Each row is a point on a landscape with many valleys, with its height.
A ball rolls from a point to the lowest of its 2 nearest points, and stops where none of them is lower. Distance is the straight distance between rows; heights are no part of it.
Z_526 h=676: [ 10  16  14  -8   2  15  26  39 -14 -39  -8 -18   3 -44   4   1   4  -7
 -48   8  33  21 -14   5 -21  -9 -18   2  -2 -13  10 -28  -6 -24]
Z_523 h=227: [-20 -29   3  12  -7   8 -16   8 -12   4 -17  -8  10  -3  18   9   1 -10
   1   7 -13   4  -2  -2  20  -3  23 -27  28  11  11 -15   9  -2]
Z_23 h=392: [  6  -6  23 -35  12  12  35  18   3 -41  14   7  15 -21 -21  -8  -2  11
 -44 -18  13  39   2 -28 -33  19 -23 -14 -24  30  13  -9   8 -10]
Z_509 h=528: [-17  12  23  -6  -7   6  18   3  18 -19  36  11  -8  -8 -14   9 -11  20
 -32  -7 -18  10  -5 -23 -34 -15   9  20  -7  14  -2  15  16 -13]
Z_365 h=524: [ 32  17  -5  -1   5  22   0  -1  -2   7  -8 -11 -22   7  17   5  -3   4
  -3  18  20 -19 -21  21   5 -21 -17   5  20 -28 -13  11  11  35]
Z_190 h=271: [ 14 -28 -28  -3  -7  -1 -14  29   7  10   8   7 -16 -14  29  17 -11  -5
   5  -7  14   8 -15   1  27   7   5 -12  35   6   1 -22  -7 -13]
Z_252 h=767: [ -6 -21  -3  -2   1   5   4 -15 -17  13  15  15 -12   5  -2  -7   0 -19
  22 -10 -25  22  -3   4 -15  10   8 -19  11  21  -2   3   9   6]
Z_965 h=780: [-22 -25   6  12   6   8   9  -4  -2   3  26  18  -8   1  -2   8 -13   3
  13 -11 -45  21  -3   2  -2 -14  16 -20   5  15  -2   6  19   6]
Z_907 h=875: [ 13 -12   1 -15  20  14  11  -8   4   0  29   3 -11  23 -14  14 -17  44
   6  -5  -6 -13  -5  16  26 -12 -25 -19  -7 -25 -14  13  20  61]
Z_19 h=421: [ -5 -15 -22  -9  17  -9 -40   6   4  15 -50 -17  -4  25   2  -1  14  22
  12  14  26 -13   5  26  29  -1  16 -38 -14   4  16  10 -13   4]
Z_712 h=556: [-21  20  27  13   8 -28 -14  -7  27   0 -22   8  27   3 -12   9   1   6
  -9  11 -13 -16  24 -20  23  -5  13  22  -4  -3  -8   7 -16 -19]
Z_475 h=277: [  2 -12  10 -18 -28   2  11  -9 -22   1  20  -8  11  -5  -9 -21  16 -32
 -16 -17  23  24  15 -29 -39  27   4  14  -3  30  21 -17   5 -17]
Z_331 h=269: [ -5 -29   8   9   8  16  -3  14  -9 -11  10  -4   7 -12  17  23 -12   2
 -17   7  -9   7   8 -18  12 -10  11  -7  26   2   6 -16  22   6]
Z_528 h=306: [  1  -2 -19 -31  12 -32 -16 -18 -13  31   2  27 -16  26 -10  -2  -7  10
  18 -18  13  -2  13   6  -8  26   5  22 -19  16  -7  17 -12 -16]
Z_480 h=424: [ -1  10 -20  -8 -15 -13 -34 -16 -13  31 -31 -14   2  26   0  -6  28  -6
  16   5  21 -11   7  13  17  20  14  -9  -1   5  17   8 -23 -12]
Z_883 h=540: [ 23  44  -7  -1  11  -4  -7 -28  16  17 -20  -8  -6  16  -6  -9   8   2
  17  18   6 -27  -6   8  -1  -5 -12  25  -2 -24 -13  29 -15  20]
Z_546 h=905: [  1  -3  -5  22   6   7  -4  13   9  -5 -22  -3 -18   9  19  11  -8  27
   9  24 -11 -20 -15  40  38 -41   4 -20   4 -25  -6  18  17  29]
Z_262 h=535: [ 16   6   0 -49  16 -24   1  14   2   4  33   2   0  -9  -5  11 -11  17
 -18 -36  38  -2   4 -20  -6  41 -23  10   3  13 -13 -17 -11 -23]
Z_109 h=360: [ -7  14   2   4  23 -15  -1  13  20  -5  -7   8  -1   2 -12  21 -17  25
   0   1  -7 -20   6   3  24 -11  -7  11 -12 -31 -20   1  -7   3]
Z_977 h=585: [  6 -13 -13 -27   8   8  11   5 -10   2  50  13 -15   2  -3  17 -31  29
  -8 -34   6  -7  -5  -5 -23  10 -10   7  -8   2 -10   0  19  10]
Z_547 h=512: [ 18  23 -13  12  -7  14  -4  10   6   6 -15   1 -17   6  22  18 -16  16
  -9  17  15 -31 -18  23  19 -31   1  27  11 -41 -14  11   8  14]
Z_786 h=722: [-24  14  29  17 -28  24  31   8  -3 -39   0   3  15 -21 -11  -8  14  -7
 -42   5  -2  19  -9 -16 -35 -21  -3  -4 -12  11  14 -15  11 -12]
Z_141 h=443: [  2  -3  31 -38  14   2  31  13  13 -41  35   0  15 -13 -11  13 -16  31
 -44 -15   9  27  13 -38 -22  28 -25  -4 -20  26   7   8  23  -5]
Z_963 h=891: [ -7  10  -1   1  21  11  -3 -16  -2  10  -2   1 -10  14 -20  -5  -1  19
  20   1 -29  -7 -12  27   3 -22   4 -16 -19 -16  -7  19   6  23]
Z_812 h=618: [ 32 -24  -7  -6   3  30   8 -15 -11  -4  22  -2  -3  -4  17   0   1  -7
   0  13  -3   8   6 -17  -7  -2  10   9  26   5   4  12  35  34]
Z_726 h=312: [-20  15 -17  17 -35   6   1 -21 -24  22  -2   6  -8  23 -12 -18  17 -16
  29 -12 -15  -1 -12  29 -24   9  16  -2 -36  -1  10  21  -6 -14]
Z_469 h=610: [ 12   0 -27   6  -7 -15 -21 -11  23  25  -3  35 -11  19  11  13  -6  27
   5  10   6 -10  23   2   7   2  29  47 -31  -5 -11  32   7 -15]
Z_161 h=806: [ 25 -19 -10 -12   2   7  27   7  -5 -16  17   7  -4 -27 -11 -26   4 -42
   8 -18   4  36   3 -11 -40  19 -11   3  -5  24   6 -14  -2 -13]
Z_656 h=378: [-11  24  18   1  30 -32 -11  12   8   3 -38  -7  21  -6 -15   4  -4  -2
  -9   3  14 -14   6   5  27   2 -21  -5  -7 -17 -10 -24 -46 -17]
Z_237 h=385: [  9   9  -5 -16   3   7  13 -21   0   9  17  -2 -10   2 -14 -22  -8 -11
  11  -6 -13   1  -8  -8 -42   8  -5  12  -4  -3 -12   7   1  17]
Z_928 h=314: [ -4  30   3  -4  25 -12  -2  -7   9   6 -17   2   1   4 -24  -3  -8   1
   5  -7  -5 -15   0   5  -8  -1 -14  11 -15 -20 -17   0 -25  -7]
Z_3 h=462: [ 23 -22 -32 -11  -4  19 -12  19  -7  10  -1   4 -32  27  14  22 -11  37
  -6  -6  30 -21 -22  42  28 -24  -2 -26   1  -6   3   8   8  26]
Z_605 h=632: [  0 -10   4   3 -14  25  -7 -25 -10   7  18   2  -2  13  15  11   0  11
  -9  14 -13  -8   6 -19   1 -15  30  18  28   6   5  22  37  29]
Z_360 h=428: [  0 -13 -33 -24 -11   7 -37   9 -15  22 -14 -15 -17  18  14  10   8  23
  -2 -10  31 -14  -9  14  21   3  23 -11  18   1  20  -6  -1 -10]
Z_841 h=449: [ 11 -14 -26  -9  -7  21 -18  11 -20  12  -1  -4 -16  16  24  24 -10  26
 -15  -1  23 -21 -16  13  16 -13  14  -7  21  -7   5  -3  15  17]
Z_853 h=465: [ 16   8 -38  -1  -8 -13 -41 -17   5  29 -35  -3 -14  29   9  -3  34  10
  23  20  30  -8  17  27   7  16  16  -8 -28   7  11  30 -17  -9]
Z_559 h=755: [ 10  -8 -14   4 -14  16   3 -24 -16  13  21   8 -19   7  10 -16  15 -21
  33   8 -23  12 -16  18 -19   4   7 -20  14  18   1  24  18  19]
Z_995 h=426: [-27  -2 -21  22  -7  -4   5  41   3 -17  -1  18 -14 -12  -1  25 -16  15
 -15 -10 -13   1 -21  22  -6 -29  13 -19 -21   3   7 -10  -8 -43]
Z_960 h=720: [  1  -2  22   4  10  18  17  10 -30 -18 -22 -32  20 -25 -14 -27  15 -30
 -12  -3  24  19   4   3 -12  -4 -22 -13  -5 -15  11 -44  -6   2]
Z_15 h=415: [ 26   6  -3   2  10  21  17 -16   7  -6  10  -8  -6 -14   0 -24  -2 -17
  21  11 -19   6  -8  -5 -22  -1 -12   6   6 -11 -13   5   9  26]
Z_89 h=394: [-34   5 -10  19  -7   2  -1  10  -4  -4  -8  17  -3   2 -21  10  -3  14
  -7 -12 -21  -1  -2  23 -18 -24  24  -5 -43  -1   5  -3   2 -35]
Z_142 h=427: [-14  28  33 -17  18 -26  -6  21   6  -9 -17  -5  24 -10 -18  12   2   9
 -43   3  21 -12   4 -13  15   7 -16  -2  -3  -9  -6 -24 -29 -26]
Z_766 h=792: [ 21 -24 -11   6  -8  27  18  10 -21 -20  10  -5   8 -33   2 -12  10 -40
  -1  -7   4  30   6 -11 -22   8   3   6   7  17  24 -13  11 -16]
Z_662 h=660: [ -6  17   7  -2 -18  28  -8 -18 -31   6  -9 -33   6  11   7   3  13  -2
 -14  25   8 -22  -2  -8 -13  -4  15  11  16 -23  10   8  20  22]
Z_204 h=646: [ -1  12   2 -14 -18  12 -18 -30 -19  18   3 -12   6  24   2   3   9   8
 -11  12   4 -23   7 -16 -10   4  26  22  15  -2   6  23  22  17]
Z_82 h=836: [-13  -4  -7  33 -11 -16  15  32  43 -25  23  17 -13 -15   6  36 -26  28
  -1   4 -24  -8 -10   4  40 -31  -6  12  -6 -27 -13   3   6  -4]
Z_727 h=602: [ 22 -23  -7 -15   3  16  14 -15  -2   6  46  15 -12   4   6   5 -24  16
  -3  -9  -6   3   3 -19 -18   1   1  21   9   7  -7  13  30  32]
Z_220 h=412: [ -1  10  -4   0  17 -31 -21  18  12  18 -39 -11   5  -6  -4 -12   5 -12
  13 -10  20  -1  -7  18  33   9 -19 -17   3  -8   0 -32 -54 -33]
Z_922 h=744: [-20   3  24  22 -27  22  27  -4 -17 -26  -2  -5  23 -16 -22 -31  18 -29
 -14  -8   7  16   6 -19 -35  -3 -12 -10 -21  10  13 -30   7   7]
Z_288 h=551: [ 17  13   6 -13  16   0 -11   1 -11  13 -11 -20   8  -8   7   3   2 -11
 -12  11  21 -11  -1  -7  13  10  -9   8  23 -18  -6 -17  -8   3]
Z_65 h=741: [ 15   0  12 -21  18  25  12  -9   2 -20  11 -30   8 -10 -13 -19 -15  16
 -11   3 -12  -5  11 -28 -32  -7  -7  18  -7 -16  -9  -4  22  36]
Z_114 h=297: [ 36 -26 -30 -17   7   3 -12  30   7  16   9  -7 -25 -14  28   2  -2   0
  16 -10  30  15 -17  11  41  12 -16 -19  41  -6   3 -32 -11  -2]
Z_80 h=386: [  0 -24 -20   5   4  -9 -26  18  17   7 -37  -1  -7  12  24   5   0  12
  16  21  13 -20 -10  20  46  -8  17 -34  10   4   6  13  -2  15]
Z_940 h=460: [-18   2  -8  16  18 -11 -28   2   2   9 -68 -18  12  15   2   0   7  15
   6  20  10 -12  12  24  23  -8  10 -18 -29 -18   8  -3 -20 -11]
Z_835 h=337: [ -4  -6  22 -22  -5   7  20   1  -5 -21  17   6  13 -12 -17 -13   5 -12
 -34 -15  12  24  10 -27 -42  15  -7   2 -12  29   9 -15   3 -14]
Z_927 h=442: [  6   4  -8  21   6  20   9   4  -4  -6   0  -1 -11 -15  16  -5  -2 -18
  20   6 -21   2 -24  23  -5 -11 -11 -11  14 -13 -12  -3   5   3]
Z_258 h=701: [ -5  -3  18  23 -15  -9  22 -24   3  -4   5  16  21  -9  -2 -35  16 -49
  27  -8 -16  23   5 -10 -21  15 -15  -5   0  24  -4 -15  -9  -5]
Z_688 h=471: [ -8 -10 -38  20 -14  15 -10  20 -12   7  -6   2 -27  -5  19   9  -6  -4
  18 -11 -11   0 -36  38  -1 -13  13 -22   5  -1   9  -5   0 -20]
Z_355 h=599: [-23  31   9  29 -22  -4  -3 -11   0   3 -25  -3  19   2  -3  -8  15 -17
   7   8 -10 -19  -1   5  -1  -2   7  16  -7 -15  -3   4 -13 -19]
Z_151 h=361: [ 14 -17  -7   9  10  -7 -10  21  14   2 -20  -1  -7   0  29   9 -10   1
  16  22   4  -9 -13  15  53  -5 -10 -32  29  -9  -9   0  -4  28]
Z_322 h=526: [ -4  12   9   1 -12  -3 -20   2 -20  20 -27 -33  12  -4   9  -7  20 -21
  -7  11  23  -9  -6   4  22   9  -2  -4  21 -16  10 -25 -19 -14]
Z_730 h=856: [-11 -24   8  18  -2   8  24  20  18 -33  43  -1  -6 -14   4  41 -27  37
 -19   2 -18   1   0 -14  27 -30 -12   7   6 -29  -2  -8  27  28]
Z_126 h=826: [-15 -23 -20  29  -2 -15   2  26  35  -5  10  26 -12  -2   7  27 -28  21
  16  -1 -32  -5  -4  10  36 -18  11  -8 -13  -7  -3   8   9  -4]
Z_804 h=663: [  0  -2  16   3   6   1   9  39  -8 -24  -8 -12   7 -40  10   8   3 -14
 -31   7  20  17  -6   4   8  -6 -12 -13  15  -8   3 -39 -10 -27]
Z_519 h=180: [  1  11  -2   5 -31   3  -3 -21 -36  20  -7 -31  -1  33  -2 -25  52 -25
  31  -1  16   5  -5  17   3  24  -8 -41   3  14  19  10 -23  17]
Z_930 h=464: [  6  30 -13  29 -10   9   3   1   7  -1  -7   1  -9 -13  19  -8   1 -22
  23   6 -15 -15 -30  31  -9  -4 -12  14   9 -23 -15   8  -5 -14]
Z_205 h=356: [-28   0 -11   8 -21  -4 -10  -7 -17  14 -10  14  -2  14 -17  -1   5  -7
   8 -19  -6   1   1  15 -16   4  24  -3 -22  10   9  -2  -7 -28]
Z_327 h=450: [-23 -14 -15  22  -8  11   4  24 -10 -11   8   8 -11 -17   9  18 -11  -3
  -5 -11 -20   9 -21  16 -10 -22  11 -22   6   6   6 -18   2 -23]
Z_837 h=466: [ -8  22   9 -22  15 -22 -14  15   4   0  -3   3  16   2 -11  24  -9  22
 -32 -10  20 -25  12 -14   7  11   1  18  -6  -6  -9  -5 -10 -23]
Z_244 h=674: [ -2   6  17   1  10  27   5  -3 -18 -12  -8 -29   5  -9   8   4  -7  11
 -20  22  -1 -12  -1  -6  -4 -25   5  10  17 -33  -4  -7  24  28]
Z_832 h=391: [-16 -23 -19 -22 -12  -7 -31  13 -10  17   1   0  -3  12   9  21  -8  22
 -18 -23  20 -10   4  -8  10  11  33   3  12  21  19  -9   4 -29]
Z_250 h=594: [ -9   3 -15  14  -9  -5 -17 -21   9  21  -3  23 -10  16  -3   1   5  17
  20  10 -21  -3  12  15  -1 -11  36  25 -33  -1  -1  34  14 -10]
Z_643 h=552: [-24  14  11  17 -18   1   9   2  14 -10  18  21  -7  -9  -8  10  -3   2
 -12  -5 -26   3  -7  -6 -20 -19  18  19  -5  10  -3  12   7 -25]
Z_498 h=690: [-12  15   7   2 -12  20  14  31 -18 -32   5  -9  -5 -27   7  21  -1   8
 -50   4  17   6 -22   0 -31 -20   0   2   3  -7  11 -21   1 -30]
Z_649 h=364: [  8  -7 -24 -20  15 -22 -29  17   9  25 -21  -5 -10   7   2   0   1   8
  16 -15  24  -4  -5  11  33  17   0 -13  12  -2   5 -20 -33 -21]
Z_324 h=483: [ -2  27 -23  36 -11   5  -7   8  14  -1 -17  11 -13  -8  18   5  -4   0
  17  10 -15 -21 -21  36   4 -22   8  23 -13 -27  -9  17   3 -27]
Z_445 h=858: [ 20   2  21 -17  13 -25  24 -29  22  -3  10  -1  14  -6 -15 -41  -4 -29
  17   7 -18  20  22 -36 -29  19 -19  22  -3  18 -14  -2 -17  17]
Z_545 h=327: [ 23  -5 -22 -17  18  -7 -22  18   8  20 -21 -15 -27   9  13  -2   7   3
  24  -5  26   3 -18  28  37   3 -20 -32  26  -7   1 -13 -22   5]
Z_317 h=254: [  3  19 -15   7  38 -17 -13 -12  15  14 -34   6  -3  17 -17  -1  -2  15
  28   1  -6  -4  10  27  11   0 -15  -8 -36 -17 -11  13 -32  -1]
Z_886 h=837: [  6 -19  22 -25  21 -21  27  -9  19 -11  35  11  -2  -7 -17 -18 -16  -8
   9  -8 -19  27  22 -34 -24  20 -20  16  -6  20 -16   5   4  16]
Z_504 h=263: [-18  10  -3  22 -51   9  16 -15 -22  14  14   0   0  11   2 -20  16 -35
  19 -10 -12   3  -9  -2 -36  17  11   9  -9  10   8   8  -1 -12]
Z_5 h=743: [  0  15  26  22 -14   5  27   4 -10 -31 -19 -10  34 -30 -21 -46  22 -41
 -12  -4  27  16   6 -14 -20   1 -34 -11 -26   0  16 -40  -8   8]
Z_624 h=705: [  1 -15  25 -27   9   3   2 -20 -11   0  20 -12  19   5  -4  -5  -5  -2
 -18  -6   0   3  27 -41 -25  15   8  21   7  18   0   2  25  10]
Z_466 h=687: [-13  -6  28  -5  22  25   9   0 -28 -18 -13 -31  20 -10 -10  -2  -3   1
 -22   9  -1   2  10 -11 -11 -14  -3  -8   6 -21   2 -24  16  21]
Z_337 h=500: [  5  22   8 -36   7 -32  -3  22  18  -3  17  17   5  -6  -6  26  -9  20
 -38 -14  30 -10   3 -23   7  31 -15  15  -2   7 -11  -2 -14 -31]
Z_887 h=626: [ 25  -7 -31 -10 -13  -6  -7  -1  12  25  14  38 -15  25  12  21 -22  27
  -5 -13  21 -23   4   3  14   7  11  37  -6  -5 -15  22   3   1]
Z_272 h=463: [-17  10  41  -5  19 -20  24   0  37 -24  22   6   9 -11 -32   2  -6  16
  -5  -4 -25  10  14 -31   4   1 -15   9  -6  -3 -23   3  -8   8]
Z_768 h=252: [ -9  -6  -4  15   4 -23 -11 -18  13  14 -17  23   4  13   2  -9   4  -9
  37   6 -29   3   4  12  19   9  10 -15   2  16  -6  18 -13  -5]
Z_672 h=765: [ 51 -21 -25  -7   9  31  29  16   9 -36  19  -5  -5 -32  -2 -19 -27 -13
   6  -1 -12  14   7 -17 -25  -8  -9  27  -8  -2  10  11  22  25]
Z_301 h=408: [-17   3  14  -2  13 -21  16  14  37 -21  31  14  -3  -8 -24  28 -19  27
  -1  -7 -19  -3   8 -16  25   1 -23  10  -9 -25 -19   2   1  12]
Z_495 h=683: [ 26 -26  11 -22  11  -2  -4  -4  -9   6  22  -7  18 -12  10   2   4 -21
 -21  -2  16  16  27 -36   3  25   7  14  22  22  10 -10  18  -4]
Z_428 h=866: [ -2 -19  12  -6  18  13  16   1   4 -16  28  -6   3   5  -6  25 -24  43
  -9  -4 -10 -10   7 -12  29 -12 -16   0   4 -32 -11  -5  29  48]
Z_975 h=302: [-12 -28   0  -3  -5   8 -12  29 -13 -10  14  -8   6 -12  23  37 -12  15
 -41  -4  12   1   3 -21   9 -10  19  -5  28  13  18 -22  16 -14]
Z_245 h=670: [-17  -1  37  14 -11 -26  14 -24   2   1  -2  20  32  -3 -18 -32  21 -41
  -4 -11   9  23  19 -29  -7  14 -15  -9  -4  36   6 -28 -14  -4]
Z_36 h=475: [ 14  -8 -44   4  -7  17 -19  25  -5  14 -15  -4 -43   9  22  11  -2  13
  14  -6  19  -8 -37  50  15 -21   3 -25   6  -6   9   3   2  -3]
Z_218 h=109: [ -1  -2  -1   7 -21   5 -12 -21 -22   7  -8 -16  -1  18   9 -16  42 -25
  29  16  -4   1  -4  22   8  13   0 -46  20  20  12  17  -5  16]
Z_733 h=569: [  6  41   4   9 -15   3   2 -24   9   9 -13 -21   9   2   0 -18  11 -21
  13  20  -6 -23  -7  -6 -16   5  -3  32   5 -24 -10  15 -12   7]
Z_581 h=811: [-24  -4   9  36  -1 -19  10  19  40 -18  13  28  -4 -16   3  14 -12   4
  17  -5 -48   7  -5   6  22 -15   4  -4  -3   7 -15  10   0 -23]
Z_950 h=574: [-29  20   4  25 -29  -2   0 -15  12   4   6  16  -2   2 -16  -6   9   4
   8  -3 -29  -3   2   6 -20 -17  32  37 -30   1   0  27   8 -30]
Z_567 h=820: [ 15 -15  -1  -7  18  -4  27  10  12 -11  30  20  -8 -20  -8  -5 -10 -25
  16 -11 -14  30   4 -12 -21  18 -18  -4   3  13 -13  -7  -3  -1]
Z_307 h=640: [ 19 -11  -9 -16 -10  -8  -3   0   8  17  32  25  -6  12  17  23 -22  15
 -15 -11  19 -15   8 -22   9  14   3  35  17   7 -12   8  11   2]
Z_273 h=647: [-23   3   9  16 -14  -6  -4  30  -7 -10 -24  -7   9 -22  10   2   5 -18
 -15   0   9   3 -13  14  11  -9  -1 -19  11  -4   3 -37 -17 -34]
Z_118 h=882: [ 17   4  -2 -19  31  19   2 -10  -8   6  10  -6 -18  18 -15  -1  -9  21
   9  -4  -5  -8 -14  19  -4 -12 -21 -22  -5 -16 -12  11  11  47]
Z_941 h=348: [ -7  13  -5 -21  -1 -17   2 -24  -7  21  11  16 -13  17 -18 -14  -6  -3
  13 -12  -7  -8   2   0 -31  12   9  26 -17   7  -8  19  -5  -6]
Z_115 h=754: [ 34 -10  -8  -5  14  44  22  11  -1 -31  12 -25  -8 -27  -1 -18 -24   7
  -6   8  -9   4   1 -10 -30 -25  -9  21  -8 -23   4   1  29  39]
Z_386 h=706: [ -4  13  15  12 -22  24  25  22   0 -42  11   5   4 -31  10  14   6  -3
 -47  13   2  24 -17 -18 -33 -19   2   7   2  11  20  -3  11 -28]
Z_483 h=740: [  7   5   0  19  -8   3  12 -31  -2   2   3   4   1   4  10 -34  22 -36
  44   6 -32  10 -16  20 -12  13 -13 -19  12  12  -8  14  -3  13]
Z_839 h=181: [ -5 -11 -20  13  24 -32 -16  -4  31  15 -26  29  -2  13  -3  -1  -6  14
  40   5 -20   7  19  14  23  11   5 -12 -35   4 -10  16 -23 -10]
Z_127 h=637: [-22  -2  15   4 -13 -28  -5 -16  -8  18  -9  16  19   9 -13 -15  15 -30
   7 -17   3  13  11 -11   1  18  -1 -11   2  28   4 -21 -26 -20]
Z_403 h=347: [-16 -35  -1 -21  -7 -13 -29  34   5   9  10 -10   5  -5  20  26 -11  22
 -33 -16  23  -5   5 -24  29  10  22  -8  26  25  22 -25   1 -30]
Z_276 h=778: [ 51 -28 -25 -11  13  21  23  26  -7 -33  14  -3   6 -39  -3  -8 -12 -34
  -2  -9  11  19   9 -19  -7   2  -2  26   4  16  31   6  16  -2]
Z_686 h=598: [-27  13  20   9  -2 -36 -13  -7  14   6 -27  25  28   8 -20  -2   8  -5
  -9  -6   1   0  23 -12  11   7   7   0 -17  20   1  -7 -31 -33]
Z_785 h=377: [  5 -15   8  11  27  -7   1  17   7  -7 -10  -3   5 -15  15   8  -8 -11
  15  15 -12   6   0   3  37   3 -19 -27  25 -14 -14 -18  -6  16]
Z_749 h=703: [ -7   0  34  -2  33   9  19  14 -16 -26 -19 -23  24 -21 -17 -11  -2  -8
 -22   2   9  13  12  -4  -5  -9 -24 -18  -3 -19  -4 -38  -8  11]
Z_42 h=494: [ 28   4 -26   1  18 -19 -31 -13  24  18 -27  13 -16  26   2   0  19  18
  28  23  19 -12  19  33  20  -1  -4 -23 -26   9  -3  35 -19  15]
Z_47 h=498: [  7  16 -22  28 -19  15  -8  -2  10   6  -8  11 -15   4  24  10  -3  10
  10  19 -12 -27 -19  27  16 -29  18  19   7 -19  -6  26  15   2]
Z_62 h=516: [ 35  22 -15  -5  10  -9 -17 -23  16  15 -10  11 -19  27  -5  -2  15  11
  21  18  15 -25   2  27  15 -10 -14  -7  -5  -3 -11  42 -11  30]
Z_896 h=562: [ 16   0  -6 -49  15  -2   8   2 -14   0  36  -5  -6  -4  -6   0 -23  22
 -13 -38  29  -5   2 -17 -34  31 -18  12  -7  11 -14  -9   6  -4]
Z_822 h=375: [-10  16  -3   7  -5 -22 -23 -40  -6  28 -34   0  19  30  -8 -10  22  -4
  17  17   0 -10  22   1  12  15  14   2 -11   7   9  23 -25  -2]
Z_264 h=213: [-11  -6  -5  -5 -39  11   5 -20 -33  17  20  -9  -3  11   2 -10  14 -28
   2  -9   4  12   2 -17 -35  22  18  13   5  18  15   2  10  -7]
Z_926 h=514: [-28  18  39  -4  19 -20   1 -16  25  -9   2  -2  19   6 -32   4  -2  29
 -11  -3 -21 -10  22 -29  11  -9   8  25  -8  -6 -17  11  -7   2]
Z_811 h=782: [  3 -19   3 -11  -3  -8  -1 -25 -21  20   2   0   5   8  -1 -16  18 -31
  20  -6  -2  22   7  -8  -5  27   4 -14  20  24   4 -11  -7   2]
Z_194 h=662: [ 16 -15   6 -35  -2 -20  -8  -5  -8  20  35   9   1   3  16  11  -7  -5
 -19 -15  26   4  18 -32  -7  31   4  32  20  31  -1   0  13 -17]
Z_613 h=624: [-25  22  17  32 -25  -5   0   4  -7  -6 -23  -1  23  -8   3 -13  17 -29
   1  -2   0  -7 -10  11   2   1  -9  -7   0  -3  -1 -25 -19 -24]
Z_934 h=572: [ 18  10  10 -23  18   7 -24   0 -23  15 -26 -41  -3   8  15   5   7   9
 -19  18  41 -18  -3  14  23  -4 -13  -7  27 -25   3 -10   1  26]
Z_20 h=253: [ -1 -12 -20  -6   8 -46 -15  -6  15  28  -8  40 -13  17   1   1  -9   0
  30  -2  -4   7  22   2  13  24  11  17 -19  19  -8  20 -19 -22]
Z_501 h=899: [ -4  11  -7  27  12  11 -12  -1   8   0 -23  -4 -13  11   1  -2   6  24
  24  20 -28 -12 -15  50  21 -42  10 -18 -25 -22  -2  25  15  15]
Z_716 h=322: [ -6  19   7  -7  -9 -15  -3 -48 -19  25 -15 -12  13  33 -16 -23  23 -17
  20   8  -1  -6  10  -3 -10  18   1  -3  -4   9   7  21 -22  19]
Z_255 h=794: [-13  -6  17  25   3   7  15  -6  21 -12  19   9   0 -16  -2  -2  -5  -3
  19   1 -47  14  -3  -5   5 -16   5   3  12   2 -17   7  11   7]
Z_6 h=847: [-15  -7   8  22  -5   2  16  24  24 -29  36  13 -10 -13   9  40 -20  26
 -25   4 -23   3  -5 -17  12 -31   5  12   7  -6  -1   3  19  -3]
Z_813 h=724: [ 14   7  12 -31   4  17   0 -24 -12  -2   5 -33  19   4  -8 -19  -3   3
 -17   5   7 -15  15 -34 -37  12  -1  24   0  -7  -2  -1  17  26]
Z_281 h=721: [ 12  -6   7  12 -14  -3  26 -35   4  -2  12   2   6  -4   3 -47  11 -44
  39   5 -31  24   2  -9 -33  17  -8   7   1  17  -6   8   3  12]
Z_320 h=259: [ -6  29   6  15 -29  -4  12 -40 -26  19 -12 -26  16  35  -7 -36  37 -30
  29   4   5  -4   0   1 -10  24 -13 -16 -12   4  11  15 -28  26]
Z_792 h=171: [ -9 -16  11  22 -16  12 -11 -17 -18   1 -18 -14  19   5  22 -11  27 -26
  19  24 -18   6  -2   8  18   6   9 -35  28  14  11   2  10  14]
Z_441 h=492: [-17  -4  36 -10   6  10  27  12  21 -41  39   4   4  -8  -8  22 -10  29
 -46  -6 -14  28   8 -36 -15  -4  -5   2  -8  19   8  11  23  -6]
Z_717 h=493: [-24  13   5   4  -1  -3 -24   2 -21  10 -49 -26  12  15  -8   4   8   3
  -9   6  14 -19   2  16  17  -6  10 -10  -7 -22  10 -14 -15 -10]

Where does a ball stop that starts at each point below?
Z_47: Z_839
Z_686: Z_839
Z_813: Z_264
Z_5: Z_656
Z_812: Z_656
Z_355: Z_218
Z_688: Z_264
Z_886: Z_264
Z_950: Z_264
